Points on a hilly landscape, in no order, each with its height.
From any point a climber steps to the highest of the 2 points nearest to it. It stops when none of these is higher. Distance is the straight distance between rows; heights are no part of it.
<563>: [ -3 -22 -30  -5  57  19  42  38  -1   4  13 -19  14  20  -1  16  10   8
 -42 -31  57 -17 -24 -17  17  -9  53  10]  height 701
<746>: [ 21 -16  15  -5  51 -12  38  22 -16 -14  11 -41   2  26   9  59  13   5
 -24 -10  35 -14  13  -9 -14  10  28   4]  height 751
<1496>: [  5 -36  -2 -47  16  28   6  10 -32  19  13  32  -2  19   8  29  -5  -5
 -17 -34  58  -8 -43 -15   3 -33  25 -10]  height 82
<715>: [-49  16 -36  -1  14  13  26   8   9  26  58  44 -15  -8  35   6 -34   1
 -19  -7 -41  15  21   5   1  12  46  -1]  height 483
<749>: [ 34   9  45  22 -24 -23  25   5 -11  -8  11  11 -10  10 -32 -26 -25  15
  -4  12 -18  11  27 -40  39   4 -37  26]  height 717
<812>: [  7 -26   6  19 -16  18   8 -48 -46  13  -5 -11 -21 -12 -12  18 -45  -4
   8  -4  30  16  -2  20 -12 -50  27   8]  height 385
<794>: [-12  19  13  -7 -13 -12  -1  26  41   6  36 -13  11   3   0  -4  26 -15
  24  12 -13 -27  34  15   0  21 -28 -18]  height 506
<743>: [-17  17  36  11  25  -8   0   0 -35  60  21  -4  11 -15  -9  22 -17  27
 -10  41  -2 -19   8  24  17  -2   1  -6]  height 443
<1398>: [ 48   1 -55  15  20  -6 -25   1   1  45  24   1 -32   3   8 -13  -2 -40
  -5 -10  22  12  30 -37  48  39   3 -15]  height 554
<970>: [-13   8  29  20   7   1 -43  41 -31 -10  40  48 -12 -26 -13 -50  27  11
 -20   9 -21 -18   4   0  24  54  19  19]  height 568
<1419>: [ 55  20 -33 -28  -4 -28  -2  17  21 -18  23  37 -35 -14  22  -1  -6 -31
  10 -14  -6  -4  53 -31 -25   3 -41 -23]  height 432
<1549>: [  6  -8  36  -7   8  17  -3  15 -39 -51   0  -2  34  -7  14 -40  44  -2
  14  -4   1 -21  -6  -4  16  17   1  10]  height 143
<534>: [ -9 -14   0  -8 -25  -4  19   4  23  -4  -7   0   2  11  -6   9 -36 -22
 -10 -17  -6 -22 -22  18 -25   6  11 -92]  height 589
<21>: [ -2   5   6  14 -22 -14 -17  21  67  10   0 -11   5 -28   6   6 -50 -23
   7  16 -28  40 -26 -25  15  19 -35 -28]  height 534
<478>: [ -8   6   4  -9  -3  -6 -10  47  25  20  58  20  12 -24   7 -25  35 -29
  19  -6 -13 -17  24  -3  28  71  -2 -17]  height 537
<878>: [ 10  -1 -42  36   9  -4 -18 -13  16  18 -22 -38 -11 -39 -22  28   1   1
  -5  -4   3   0  20   4   1   1  30  31]  height 671
<1043>: [-17  15  21  29 -19   5  -4  15  26 -10  12  15  -7 -13 -17 -10  -2  -2
 -14  -4 -25  19 -15  19  10  48 -64  11]  height 777
<656>: [ 53   0  -7 -72   3   3   0 -35 -28   6  -9  16 -11  -6  22   7  12  -2
  19  27  24   0  11  21   0  -3 -16   4]  height 376
<850>: [ 12  -7  -6 -37  33  -1   2 -15 -17 -37 -53 -15   2   2   2  20   3   7
 -26  -4   3  25 -43 -24  19  18 -15 -43]  height 619
<914>: [-11 -27  46   9 -41  -5  10   8 -20   9   7   4  10  60 -13   3 -17 -14
 -17 -12  -6 -44  -4  31 -19 -14  -3 -66]  height 615
<786>: [-28 -30  10  21 -41   7  20   7   9 -19  18 -20  45 -22 -11  19   5   8
   7 -22 -63  21  -7 -17  -1  -5  15  38]  height 722
<1178>: [-26   0  26  35 -30   4  15  42  39  25   8 -12  24  22  22  44 -20 -13
 -21 -33  17 -13  10  12 -12  17  10  -3]  height 714
<241>: [ 12  -5 -38 -57   7   4  23 -18  27 -10 -29 -14  12   0  13  -6  38 -17
   0   4   7  18 -10  40 -10  23  40  -4]  height 435
<1326>: [-17  50 -15  -2   5  23 -12  -1   5 -18 -70   6 -26  18 -13  -7   3  33
 -37  -6 -32  -1 -16  26  29  28 -42   7]  height 647
<372>: [ 11 -15  23 -30   2  38  20  35 -14   2 -13  21   4  -8  34 -13  -5   2
  -6 -40  50  -9 -17  -9   2 -25 -17   7]  height 73
<1218>: [-24  33 -23  24  15  47  -5 -54   4   9  -1 -19 -36 -24  15  12 -16  10
  -5  14  -8  44  -7   2  -5  -7 -28  10]  height 675
<282>: [ 18 -19 -17 -34  22  -7  49 -14 -60 -21   3  -2  10 -45  -7 -34  -2  29
 -19  28 -13  15  -9 -12  23  34  22 -16]  height 237
<352>: [ 15 -24 -58  10  -3  11 -17 -19   3 -19  32  -8  -5 -31 -13 -21  13 -38
  22  -8 -28  25  23  -5 -28  39   4   3]  height 274
<12>: [-35   3 -52 -18  18   6  32  13  37   4  54  22  -6  59  16 -26  -5 -18
 -10   5 -46  17  -2  -1 -11   6  40  11]  height 516
<995>: [ 10 -15 -15 -17  35  12  48 -17  19 -12  32 -23  11  27   8  -3 -24 -39
  16   8  15 -12 -12 -15   4 -20 -35 -33]  height 450
<732>: [  6 -31  65  34 -29  12  25  10 -41 -46 -13  -3  17   4  -2 -23  31  -7
  10 -29   4 -13   0  -2  -9  16  39 -11]  height 155
<1373>: [  9 -34  24 -11 -32 -10  23  26   5  44 -10 -13  31  19   5  52  11 -18
   1 -32  25  14 -17   2   7  -3   5  -7]  height 752
<903>: [-19  23 -27  -3 -40 -11 -10  26  35 -24   0  -1  -1  26   8   7  13 -11
  -1  -3 -27  12 -13 -15  26  27  27  16]  height 526
<1573>: [-31 -26  13  10   2   2  -6 -18  22  56  -9 -24  38   1 -17  13 -10 -21
  17   5  33  13 -24  30  -9 -45 -27 -28]  height 415
<383>: [ 57 -24 -26 -11 -32  -1   3 -15 -26 -27  32  18   1 -33  -6 -11 -18 -28
  10 -13 -43  34   3 -16  13  71 -19   5]  height 259
<191>: [ -2  14 -15  18  12  13 -16  -6  16  41  65  28 -29   7   5   5 -15 -23
 -15 -13 -29  32  18  30   3  29  14   5]  height 510
<570>: [-20 -26  46  24  14  14   7  20 -47  -9 -16  13  11  -3   3   1 -20  37
 -12  -5  32   8 -51 -27  20 -40  51  21]  height 99
<918>: [ 22  29 -21  30  25 -24  -9  -5   9   0 -34 -45 -20 -15 -39  12   4  26
 -27 -10   4 -19  33 -16   5  26 -17  11]  height 641
<1147>: [ -7 -18  23  21 -15  -6 -17  -6 -20   8 -26 -10  34 -33 -41 -30  24  16
  25   5 -13 -22  21  -3   3 -38  -8  -6]  height 674
<604>: [-23   4 -17 -49  48  28 -13 -19  26  15 -54  20 -13  33  32   3  -4  17
 -21  10  24  38 -19   9  19 -14 -10   0]  height 340
<1056>: [-11  11  44   6 -34 -14   3 -10 -12  -6 -48 -28   4  20  -6  14   2  15
  -2  -2   6  -5 -21 -20  26   6 -16 -24]  height 750
<996>: [-22  -4  24  -6 -25  21  -7   0 -19 -44  30  18 -20  43  -6 -64  -1  -9
  21  -9 -14 -10  -1   6  -3 -33 -59  -3]  height 639
<634>: [ 27 -25 -40 -19   7  13  17 -17  -3 -12  39   8  13  35  36  37 -34 -57
  31 -43  19  13 -12 -16   8 -20  49  22]  height 348
<31>: [-43  15  26  15  -5 -23   8  50  39  30  11 -11  22  44  17  18 -26   0
 -17   7   4 -45  -3   3 -14 -23  -9 -32]  height 673
<215>: [-33  13  42   1 -28 -22  -7  20  -5   7 -14 -14  34   9  26  35  34  20
   6   5  17   2  10 -19  -7 -34 -15  45]  height 41
<595>: [ -3  26 -25 -32  13  30  -4  13  25   5  46  49 -45 -10  42 -13 -19  -9
   1 -13   0   7  31 -10 -43 -14 -29 -24]  height 461
<699>: [  3  33 -42 -27  21  24  14 -10  14 -18 -33  23 -34  45   3 -34   0  -5
 -37   8 -20   2   2  30   0  48 -35   0]  height 680
<1336>: [  9 -20 -19  -6   9  16  25 -30   7 -29 -33 -16  21 -23  -7  30  -2  -5
  15  -1 -12  28 -20 -31   2  10  -7  17]  height 649
<79>: [ 40 -18  60  21 -17 -12   0  -9 -37 -53 -25   9   9 -15   6  10   2  16
  29  29  11  14  18   0  -6  20  39  12]  height 165
<666>: [-11  -3 -18   1 -18  16 -11  -5  41 -20 -14  10 -11  -1   1  -4 -54 -12
   8  23 -31   2 -24   8 -11   8 -15 -28]  height 561
<45>: [ -9   0 -22   8  39  33 -40  26  37 -10  44  21 -34 -14  42  17 -36  -1
   0   1  -7   1  19  -8 -44 -40   5 -19]  height 491
<976>: [-27  18   2  10 -30 -10 -15   3   5 -13  16   4  -9  28  21  21  30  -3
  -2  19 -40 -16 -12  25   2  56  47 -24]  height 558
<728>: [-14 -18 -32   8  -7  10  11 -11   8 -11  -6  10  20 -28  -8   1 -20  17
   8   1 -50  26 -25 -43  19 -15  -5  73]  height 684
<198>: [  6   9 -58 -25 -12 -37   5  36  21 -36  -3  -8  13  28   6  15 -14  -8
   7  28 -20  -8 -17   3   4  10  63  21]  height 495
<994>: [-28  36 -13 -14  40 -27  27  16  54  -7  59  28 -49  60  15 -31 -20 -14
 -12  12 -22   7  -2   0 -11  -5   1  -9]  height 550
<1556>: [-50  35   5  27   5  11 -19 -20  24  -5  -2   0  -2 -12 -24  -3  26  32
 -14  -3 -39  26 -19  -1 -33  14 -98  27]  height 742
<1594>: [ 23  36 -48 -16   6  -8   7   5  27   8  29  15 -24   9  34   4 -23 -31
  16  -4  26  -5  36 -19  -2 -25  38   8]  height 389
<8>: [-52  17 -12 -26 -25 -12 -13 -18  33  60 -71   9  34 -33  -2 -23  42   1
  34 -13  22  19 -27  36  -5 -10 -17  -9]  height 736
<1555>: [ 13 -14  -2  52   4  17 -27 -20  19  11 -28 -38  -9 -22 -20  19   3  -9
  23 -19  32 -35  17  11 -40 -13  -9  42]  height 707
<1576>: [ 15   6 -19 -68  15  -4   2 -32  25  14 -42  16 -24   4  21   4 -19   0
  11  29  45  26 -19  18   6 -28   7 -33]  height 358
<380>: [ -1 -14 -15  19 -16   8 -48  -7 -15   7  30  15 -22 -20 -29 -34 -20   8
  13  11 -16  -2   6  10   9  -9  21  27]  height 556
<1292>: [  9 -15 -23 -29 -13  -8  10 -31  21  12 -29 -32  20 -39 -20 -10  55 -15
  37 -23  56  18 -13 -11 -42  -1  12   1]  height 664
<302>: [  5 -26  31   5   9  32   1  14 -42  16 -35  35  14 -26   0  11   1  25
 -22 -27 -16 -13   5  18  -5   7  -1 -11]  height 613
<1627>: [-18  53  41   6  44 -16  -9  -6 -19 -11 -21 -20  22 -45  -2   2  10  57
  -7  28  -3 -32   7  62 -24  29  -2 -36]  height 199
<783>: [  0 -19 -28  17  37  10  30  21  19  19  -2 -12  22  16 -19  18 -25 -13
 -26 -20  11 -13  -6  20  23  12  19  10]  height 659
<1172>: [-11  -7  46  43  -2  15  -6   2 -41  38  37  17   6  -1 -28 -20  23  -4
  -4 -12 -29  -1  52   7  -9   1 -26  19]  height 621
<403>: [  6   4 -28   1 -25  34 -22 -42  23  -7 -13   4 -15 -21  -4   8  26   1
  30  -2   2  -6  17  15 -40  -3 -11  48]  height 668
<980>: [-22  -7  -4 -17  10  45  46  12  22  17  13  23   7  29   2  -3 -19 -13
   6 -11   7 -37  28  24 -44 -42 -73  -6]  height 452
<360>: [-34  19  -7   5 -44  16 -51 -21  11  58 -48  21   0 -17   1 -11  17  16
  27 -16  22   5   0  25 -12 -38   9  -2]  height 778
<1492>: [ 16  -2  36 -15 -15 -21  50   9 -11  34  -9   6  30 -29 -25  20   7  23
 -27  -2 -11   4   5   8  24  23 -33  -1]  height 651
<778>: [ -2  10  10 -23 -13 -17   2 -48   2  34 -44 -35  43 -22 -26  -5  48 -10
  29 -20  34  21 -45  23   8 -12   0 -10]  height 699
<331>: [-16 -18  35  10   7  13 -16   2 -43  -9   0  -8  22  27   6 -18  43  11
  24 -12  -4  -1 -28 -18  56  -7  21  29]  height 131
<1093>: [  4   7  31   8 -26 -39   5  -3  -6 -19  29  18  -8 -31 -35 -30   2  19
  10  30 -50  32 -14 -18  22  24 -66  20]  height 745
<1306>: [-24   4  48  -9 -37 -21  23  21  10 -40  11 -27 -17  13  29  32  -1   5
  28  17  22  -3   0 -46  -6 -32 -29  23]  height 32
<219>: [-34  -4  38  32 -57 -12  -4  12 -33   9 -52 -18   4  23   5   8 -10  23
 -39 -40  23  -8   5  -2 -15 -26 -19 -33]  height 716
<1476>: [ 29   1 -36  21  17  -2 -52  28  16 -48  51   6 -16 -49  33 -25 -11 -16
 -13  24  -4  30 -12 -14 -11  48   3  18]  height 252
<1035>: [-12  15  26  -8  -6  30   8  23  -3  -2   9  18   4 -27  38 -20   0   4
  40   7  23   0   0   0  -2 -20  -9  39]  height 62
<1156>: [-25 -14 -21  17  23  23  -9  10  15 -46 -24 -33 -12  34  12 -26  28 -10
  -5 -33   2 -40   3 -12  -6  -5  -7 -23]  height 557
<1203>: [-43  42  -2  16  11  -7 -15 -36  12 -10  21 -26 -23   0 -15  25   3  21
   1  35 -42  42 -29 -13 -29 -17 -54  21]  height 710
<871>: [-31  -4  27  12 -40  20 -16 -27 -51   9 -16 -10   1   6  -4  -4  -9  33
  -6 -26 -23 -18  -1 -11 -29 -56 -19 -30]  height 685
<275>: [-17  28  16 -21  37 -30  26   5  15 -41 -30 -26  26 -14  -5  12   3  38
 -14  44   7 -31  -2  55 -33  -9 -16 -51]  height 208
<1452>: [-19  13  -3 -17  -2 -10  20 -14  31  12 -26 -15   8   7 -19  -9  30   1
  -8   4  57  -3  -2  55   1 -19  42 -18]  height 411
<1112>: [ 28 -20 -28  27  28  21   8  16 -24   0  10   1  12  -9  -3 -23 -28 -19
 -27 -17  10 -23  -6  14  18  52  32 -13]  height 626
<1359>: [ -7  23 -18  -7  21  12  16  20  11 -32   5  13 -46  60  -9  -8 -10  -9
 -52 -14 -16 -20  10  -6  24  23 -46  -9]  height 719
<1183>: [ -1   7   4   8  -4 -16  -4 -20 -16  80  -3  20   0 -38 -25  44 -12  36
 -16  22 -36  -1  24  13  18   9  17  23]  height 429
<511>: [ 31   3 -57  -7  24   3 -44  28  46 -43  -8  13 -20 -19  12  -7  -6 -17
  -8  46 -11   5  -7 -13 -10  45 -42   2]  height 271
<1097>: [ 22  -4  22   4   4 -34  20  12 -37  13  73  34  -6  33  -7  -4  33 -32
  30  13 -17 -26  22 -16  19  38  32  28]  height 505
<67>: [ 33 -31  44  -5  -7  13  55  -5 -45   6  -2  26   7  13  -7  16  -5   3
 -27 -29   0  17  -6   6   8  26  -4 -12]  height 634
<852>: [-14 -13  18  21 -34 -14 -21  -3 -31  54 -27  33 -11   3 -40  -5 -44  25
 -28 -24  18 -16   1  12   1 -42  17 -10]  height 577
<365>: [-23  35 -13  -1 -23 -16  -2 -15  33  15 -29 -26 -23  17  -6  17  -6  13
   1  31  16  -4   1  21 -13 -34  22   4]  height 391
<1213>: [ -3 -19  15  -7  64 -25  24   6 -23  33  28  -5  17  17 -32  29  -4  17
 -15  22 -36 -16 -15  -6  38 -12 -12  18]  height 460
<1296>: [ 62   3 -52 -15  32 -33   3  -3   0  24  -7  10 -22  -4 -11   7  16  -5
 -16  14  -9   0  50  -9  18  51   1   0]  height 588
<125>: [  1 -22  -1  32 -25 -12   8  -6  29  -3  -6 -42  20  24 -25  35  23 -22
  10  -8   4 -31  22  10 -32 -21  -9  -3]  height 748
<745>: [-10  24  -3 -26  32 -26  21  -4  63   2  27  -7 -19  67  35 -29 -11 -29
  11   4  -2  36  -6 -31  27 -15  -1   4]  height 587
<844>: [ 36 -13  60  15   5  -7   6   1 -40 -41 -55  17  39 -53 -18 -19  17  32
  18  15   7  24  -1  -7 -23 -13  -5  33]  height 173
<1009>: [ -9 -20   5   3  44   1 -39 -22  12  -3 -57 -22  20  18  -1  -7  29  13
 -22 -23  -4  28 -27 -28  20  18   0 -59]  height 592
<856>: [ 29  11  24  -3  -8  13 -16 -17 -17 -18 -44  20   6 -75 -16 -33   6  25
  22  13  13 -12  13  14 -13  16  -2  26]  height 181
<1538>: [-29 -11  10  18 -36 -49  -7  15  10  40 -37 -30  49 -24 -38   0  27  20
   8  -9 -16 -10  14 -14  22 -28   0  34]  height 706
<1585>: [-11  -8  29  22  -6 -18   5  44 -13  11  31  35   9   8   8 -15  40   9
   9  17 -30 -55 -11  -6  14  37  48  38]  height 535
<1124>: [ 43 -23 -60   8  40  30 -30   2 -24  29  -1   9 -12  -5  -4 -29  10 -19
 -31 -12   6 -11  -1   2  49  48   0  11]  height 591
<99>: [-12   2 -12 -11  37  15  41  16  46   4  21 -12  19  32  -5 -28  17 -30
  11  -2 -10 -26  15  15 -18 -23 -34  -6]  height 476
<1445>: [ 28 -32  40  23   0  13 -38  -3 -43  20 -51  29   0  10 -34  -1  -6  21
 -18 -33  20  -9  16   5  -8 -42  -1   0]  height 595
<748>: [ 13  31 -35  11  12  40 -26 -56  19 -27  -5   4 -49 -26  19  25   9   0
   1  30   5  32   0  17 -57   8   1  31]  height 642
<790>: [ 19  41  14   7   6 -22 -60   0 -12 -10 -44  10  -3 -47  -5 -10   6  21
   7  22  -7 -31   5  48 -14  29 -14   0]  height 189
<1171>: [ -6  -2 -20 -21  21 -15  18   0  17  26  52   2  18   6  13   0 -33 -29
  41  -6   4  11  10 -26   2 -31  25 -33]  height 420
<671>: [-12   5  -6  -3 -10  13 -52   3  14 -43  36 -19  -1  26   8  -1  14 -25
   7  31 -16 -20 -27  39   1  17  14 -17]  height 593
<683>: [ -2  -8   0  27 -29  23  -8  -9  14  51  28   7  -4  19 -12  -7 -38 -18
   2  -5  -7  -2   5  33  16 -20   0   6]  height 533
<1387>: [ 41  -8 -30 -12  -9   2   5 -11  -6  11   5  14 -18 -12   8  33 -42 -24
  18 -22  42  11   7  -6  -7 -15  37   2]  height 368
<985>: [-21   3  33  11 -10   9 -26  -1 -53   3  -6  21 -32  22  25  15   3  42
 -16   4  17  -7   3 -25   4 -51  49  35]  height 109
<941>: [  3  -5   5   9 -26 -23  30  20   5  36  -2  14   6  71 -10  29 -46 -18
 -18   8   1 -45  -4  27 -13  -4  11 -22]  height 638
<859>: [ 27 -43 -43 -23   5  16 -27   6 -10 -15  15  10   8  28  12 -16   6 -41
  11 -18   6  -7 -15 -25  -1 -13  19   7]  height 321
<1393>: [-34  31  46  22 -36  28 -23  33  20  -3 -15   2  14  -1  49  -5  21   3
   4   7  23 -15   0  25 -19 -12 -40  50]  height 51
<962>: [ 28  18 -34 -20  19 -28   7   0  19  -6 -33 -14 -40 -16  -8  42   8  28
 -23  24 -20   9  53  -6  -9   0 -20  -1]  height 614
<1603>: [-21 -16  16  34 -23   4  -2 -35  10  32 -32 -21  22   2  -4  42 -55  -7
  -6   8  35  28 -21  14 -32 -61  -5   0]  height 399
<1127>: [ 29 -34 -28 -45  -3 -33 -18 -15  -6   0 -29 -14  13 -23 -34  -4  45   6
  16 -26  52  -7  -7 -14 -17 -45  26  11]  height 629
<632>: [  7 -27  40 -22   5  13  17   0 -75   2 -11  35   2  17  -8   6   8  26
 -33  -2  51  -7 -64   0   9  -8  61   6]  height 91
<395>: [-10  11   6  22  22  -1 -41 -21  48  17  -2 -47   2 -33  -5 -17  -3 -21
  10  20 -18  19 -13 -23  14  22 -23 -34]  height 530
<1257>: [ 10   4 -26 -35  50  -4  31 -25 -24 -31 -17 -24  34 -58 -11 -16 -11  33
 -14  39 -30  29 -23  24 -10  19   5 -31]  height 228
<884>: [ 26 -29 -62 -23 -22   4   2  -1  -8 -32  18   8  17  -2  20 -50  33 -17
  30 -27 -22  23 -14 -37  11  24  12  10]  height 297
<527>: [-14 -10 -30 -20  -1  31  -1 -35 -49 -30  -6  -2 -14   4 -10 -35   2  10
 -11 -25 -31  -2  -3 -28  12 -20  -1 -18]  height 612
<815>: [-20 -13 -21   8   5  14 -38 -24  10  11  50   3 -24 -34  21  12   2   7
  19  14 -10   7  22 -17 -25 -27  20   7]  height 525
<773>: [-22  14 -14   5   6  11 -28 -44 -38  22  22   7  -7   5 -38 -28   9  21
   1   5 -51   5  -6  11   4 -22 -13  13]  height 582
<933>: [ 13   9 -42  -7  41  29 -60  19  30 -37 -45   3 -12 -20  52  13   2  -1
  -2  31   5  23 -11 -13  -1  22  10  13]  height 292
<806>: [ 15  -9  33  34  -4   7  -6  14  -9 -41  37  18 -16  20 -17 -48 -33  -9
   0   9   5  -5  -8 -26   7 -31 -23  30]  height 682
<1470>: [ -6  12  36 -33  23 -16  42  25  -9   5 -15 -10  14 -46  12  17  16  39
 -17  22  28   5   6   5  17  31   4   4]  height 672
<925>: [ -3  18  26  25 -43  32 -14   3 -25  25   3  19 -21   8   4   5 -61   8
 -19  -7  10 -26  13  49 -18 -24  12 -27]  height 555
<1177>: [  0  15 -19 -44  50  -8  45 -41   6 -35 -35 -23  12 -28  -8   8   7  31
   9  48 -10   6 -24  24 -52 -10 -19  -9]  height 218
<546>: [-28  45  -1  -2 -30 -33  24 -20   2  20 -15 -10  -4  25 -16  35   9  12
  -7  43 -30  25  -6  26  26   2 -11  13]  height 403
<428>: [ 70  -9 -37 -40 -39  -2   1 -30 -12  -9 -13  15 -39  -8  -1  -2  -9 -14
   5  28  15  -5  28   6 -20  38 -20  -2]  height 392
<1243>: [  9 -32  -4  -2  11   7  38  29  -2 -11  11 -14  38 -30  24  13   2 -16
  -3 -61  34   0   7  -2 -28   1  51  28]  height 718
<122>: [-23 -30   2  44 -25  24  18  17  25   6  20 -22  33 -46   7  11  -1 -30
  22 -50  11  14  10 -20  -6  -4  26  51]  height 772
<1341>: [ 13   3  30  13 -27  -4   1  41  -8  39  37  45  -4  -8  12  -2  -1  -7
   5 -28  -4   0  25 -27  32  48   4 -13]  height 570
<1483>: [-19  -5  35  34  16 -31 -43 -15 -61  14 -16   4   9  25   5  17  29  40
  16  11 -15  -5 -20 -27  31 -36  43  20]  height 119
<350>: [ -3  14 -24 -20  13   1 -29 -20  19 -47  19 -35 -23   9  39  -3   7 -24
  28  39  16 -18 -21  12 -23 -30   9 -19]  height 640
<493>: [  0  -4  72  60   5  14   1  -7 -33  17 -17  10  50   7 -35 -37  37  -1
  22  -7   3   3  34  12   5 -29 -14  31]  height 646
<678>: [  2  27  16 -35   1 -27   9  27  47 -12  12  -9 -12  47  18   7   7 -32
   5  35   0  21 -22 -23  52  28 -39 -15]  height 633
<506>: [ 22 -10 -15 -23  -7   3  39  -8 -36 -36  33   8  -3  -2  -6   1 -25   2
 -10   4 -58  18   0 -23  19  37  15 -17]  height 248
<158>: [-14 -29   4  13 -42  12 -27 -19 -35 -22 -12  10 -12  16  -8 -12 -31  27
  12 -29 -35   0   5 -45   3 -42  22 -12]  height 652
<1272>: [ 65   4 -21 -29 -35 -32  32  -6 -13 -40   2  18  -8   3   9 -13  -9 -37
  28 -26  16 -20  28 -15 -28  13  -8 -23]  height 410
<1335>: [-14  29   6 -16  16 -46  18 -30 -25  58 -17 -17   6  -8 -23  26   8  44
  11  27 -34  48   9  -5  25  -1   6  16]  height 417
<18>: [ -3  -2 -38 -18  48  37 -48 -17  16  -1 -21  -3 -15   7  33   2  -9   3
 -15  39  18   8 -23  12   9 -25  36  15]  height 317
<654>: [  5  31   2 -12 -21  -5  30  22  20 -16  38   5 -25  53  13   1  12 -26
 -11 -21 -21  26  19 -32  18  21 -53  -5]  height 676
<936>: [-32  -5  13  24 -62 -34 -49   1   6  57 -53  -7  19  -5 -11  12  10  16
  11 -13   7   7  15 -14   9 -31  -1  -7]  height 739
<102>: [-12  18   7  -4 -23  -6  31  25  23 -27  13 -27  -2  19  35  19  -2 -15
  27 -28  31 -10  22 -13 -25 -31  -8 -29]  height 20
<1412>: [  6   2  36  32 -26   8 -27  21 -34  13  49  52 -37   6  -9 -26   4   7
 -14 -17 -23 -21  22 -18   8  20 -24  -3]  height 596
<355>: [-28  15  -3  19  -1  11 -22   7  -7 -52  31 -15 -30   7  -9 -52  13   2
  -5 -19   0 -31   8  -8 -15  -3 -27 -24]  height 600
<1164>: [ 16  23  23  -2  16 -11  19  22 -15 -22  27 -24 -14   0  19  16   5  10
 -14  16  20 -18  20 -11  26  27 -10  16]  height 708
<1313>: [  9 -31  55   1 -38 -16  -6  19   6  14 -38   1  24  13  24  44 -13  -6
   3 -18  25   4 -21 -13  27  26 -21 -48]  height 785
<993>: [ 13  -3 -60 -39 -19 -28  21  15  38 -23   2 -13  33  -3   4 -20  17 -22
  40  23  -1 -17   0  31 -27   1  55  -3]  height 463
<574>: [ -9   8  14  36  59  -4 -15 -16  50  17 -55 -42  16 -24   3 -16   2  -1
 -24 -13   1  28 -14   6  33  23  12 -43]  height 563
<688>: [ 36 -28  14  -3   2  -9 -11 -19 -28 -17 -26   2   3  -1 -42  -9  15  23
   1 -11  59 -14 -15  23 -19 -51  59  30]  height 598
<700>: [ 13   0  10   3   8 -31  40   9 -16   6  62   2 -12  37 -35  25 -21  -8
   6  27 -19 -19  10 -22  38   1  15  43]  height 481
<431>: [-13 -14  31  -9   6  10  39  19  11  36  -7  -7  25  -7  -2  -7 -25  -4
 -35 -15  23 -17 -10  33 -22 -42 -49 -26]  height 433
<519>: [ 10 -14 -19   9  17 -20  -9 -13   2 -32  22 -68   9  -8 -16  19   9  -7
  25  27  15 -38  14   1 -17 -12  21 -16]  height 700
<1297>: [ 30  26 -41  33  16 -13 -14  14  -4 -39  66   9 -64 -26  11 -19   0  -6
 -31  -4  18  21  15  -3 -11  47 -16 -26]  height 234

For each start below, name the point where the climber stops.
<546> => <360>
<925> => <746>
<794> => <360>
<275> => <99>
<215> => <99>
<365> => <125>
<933> => <1313>
<45> => <1313>
<21> => <1313>
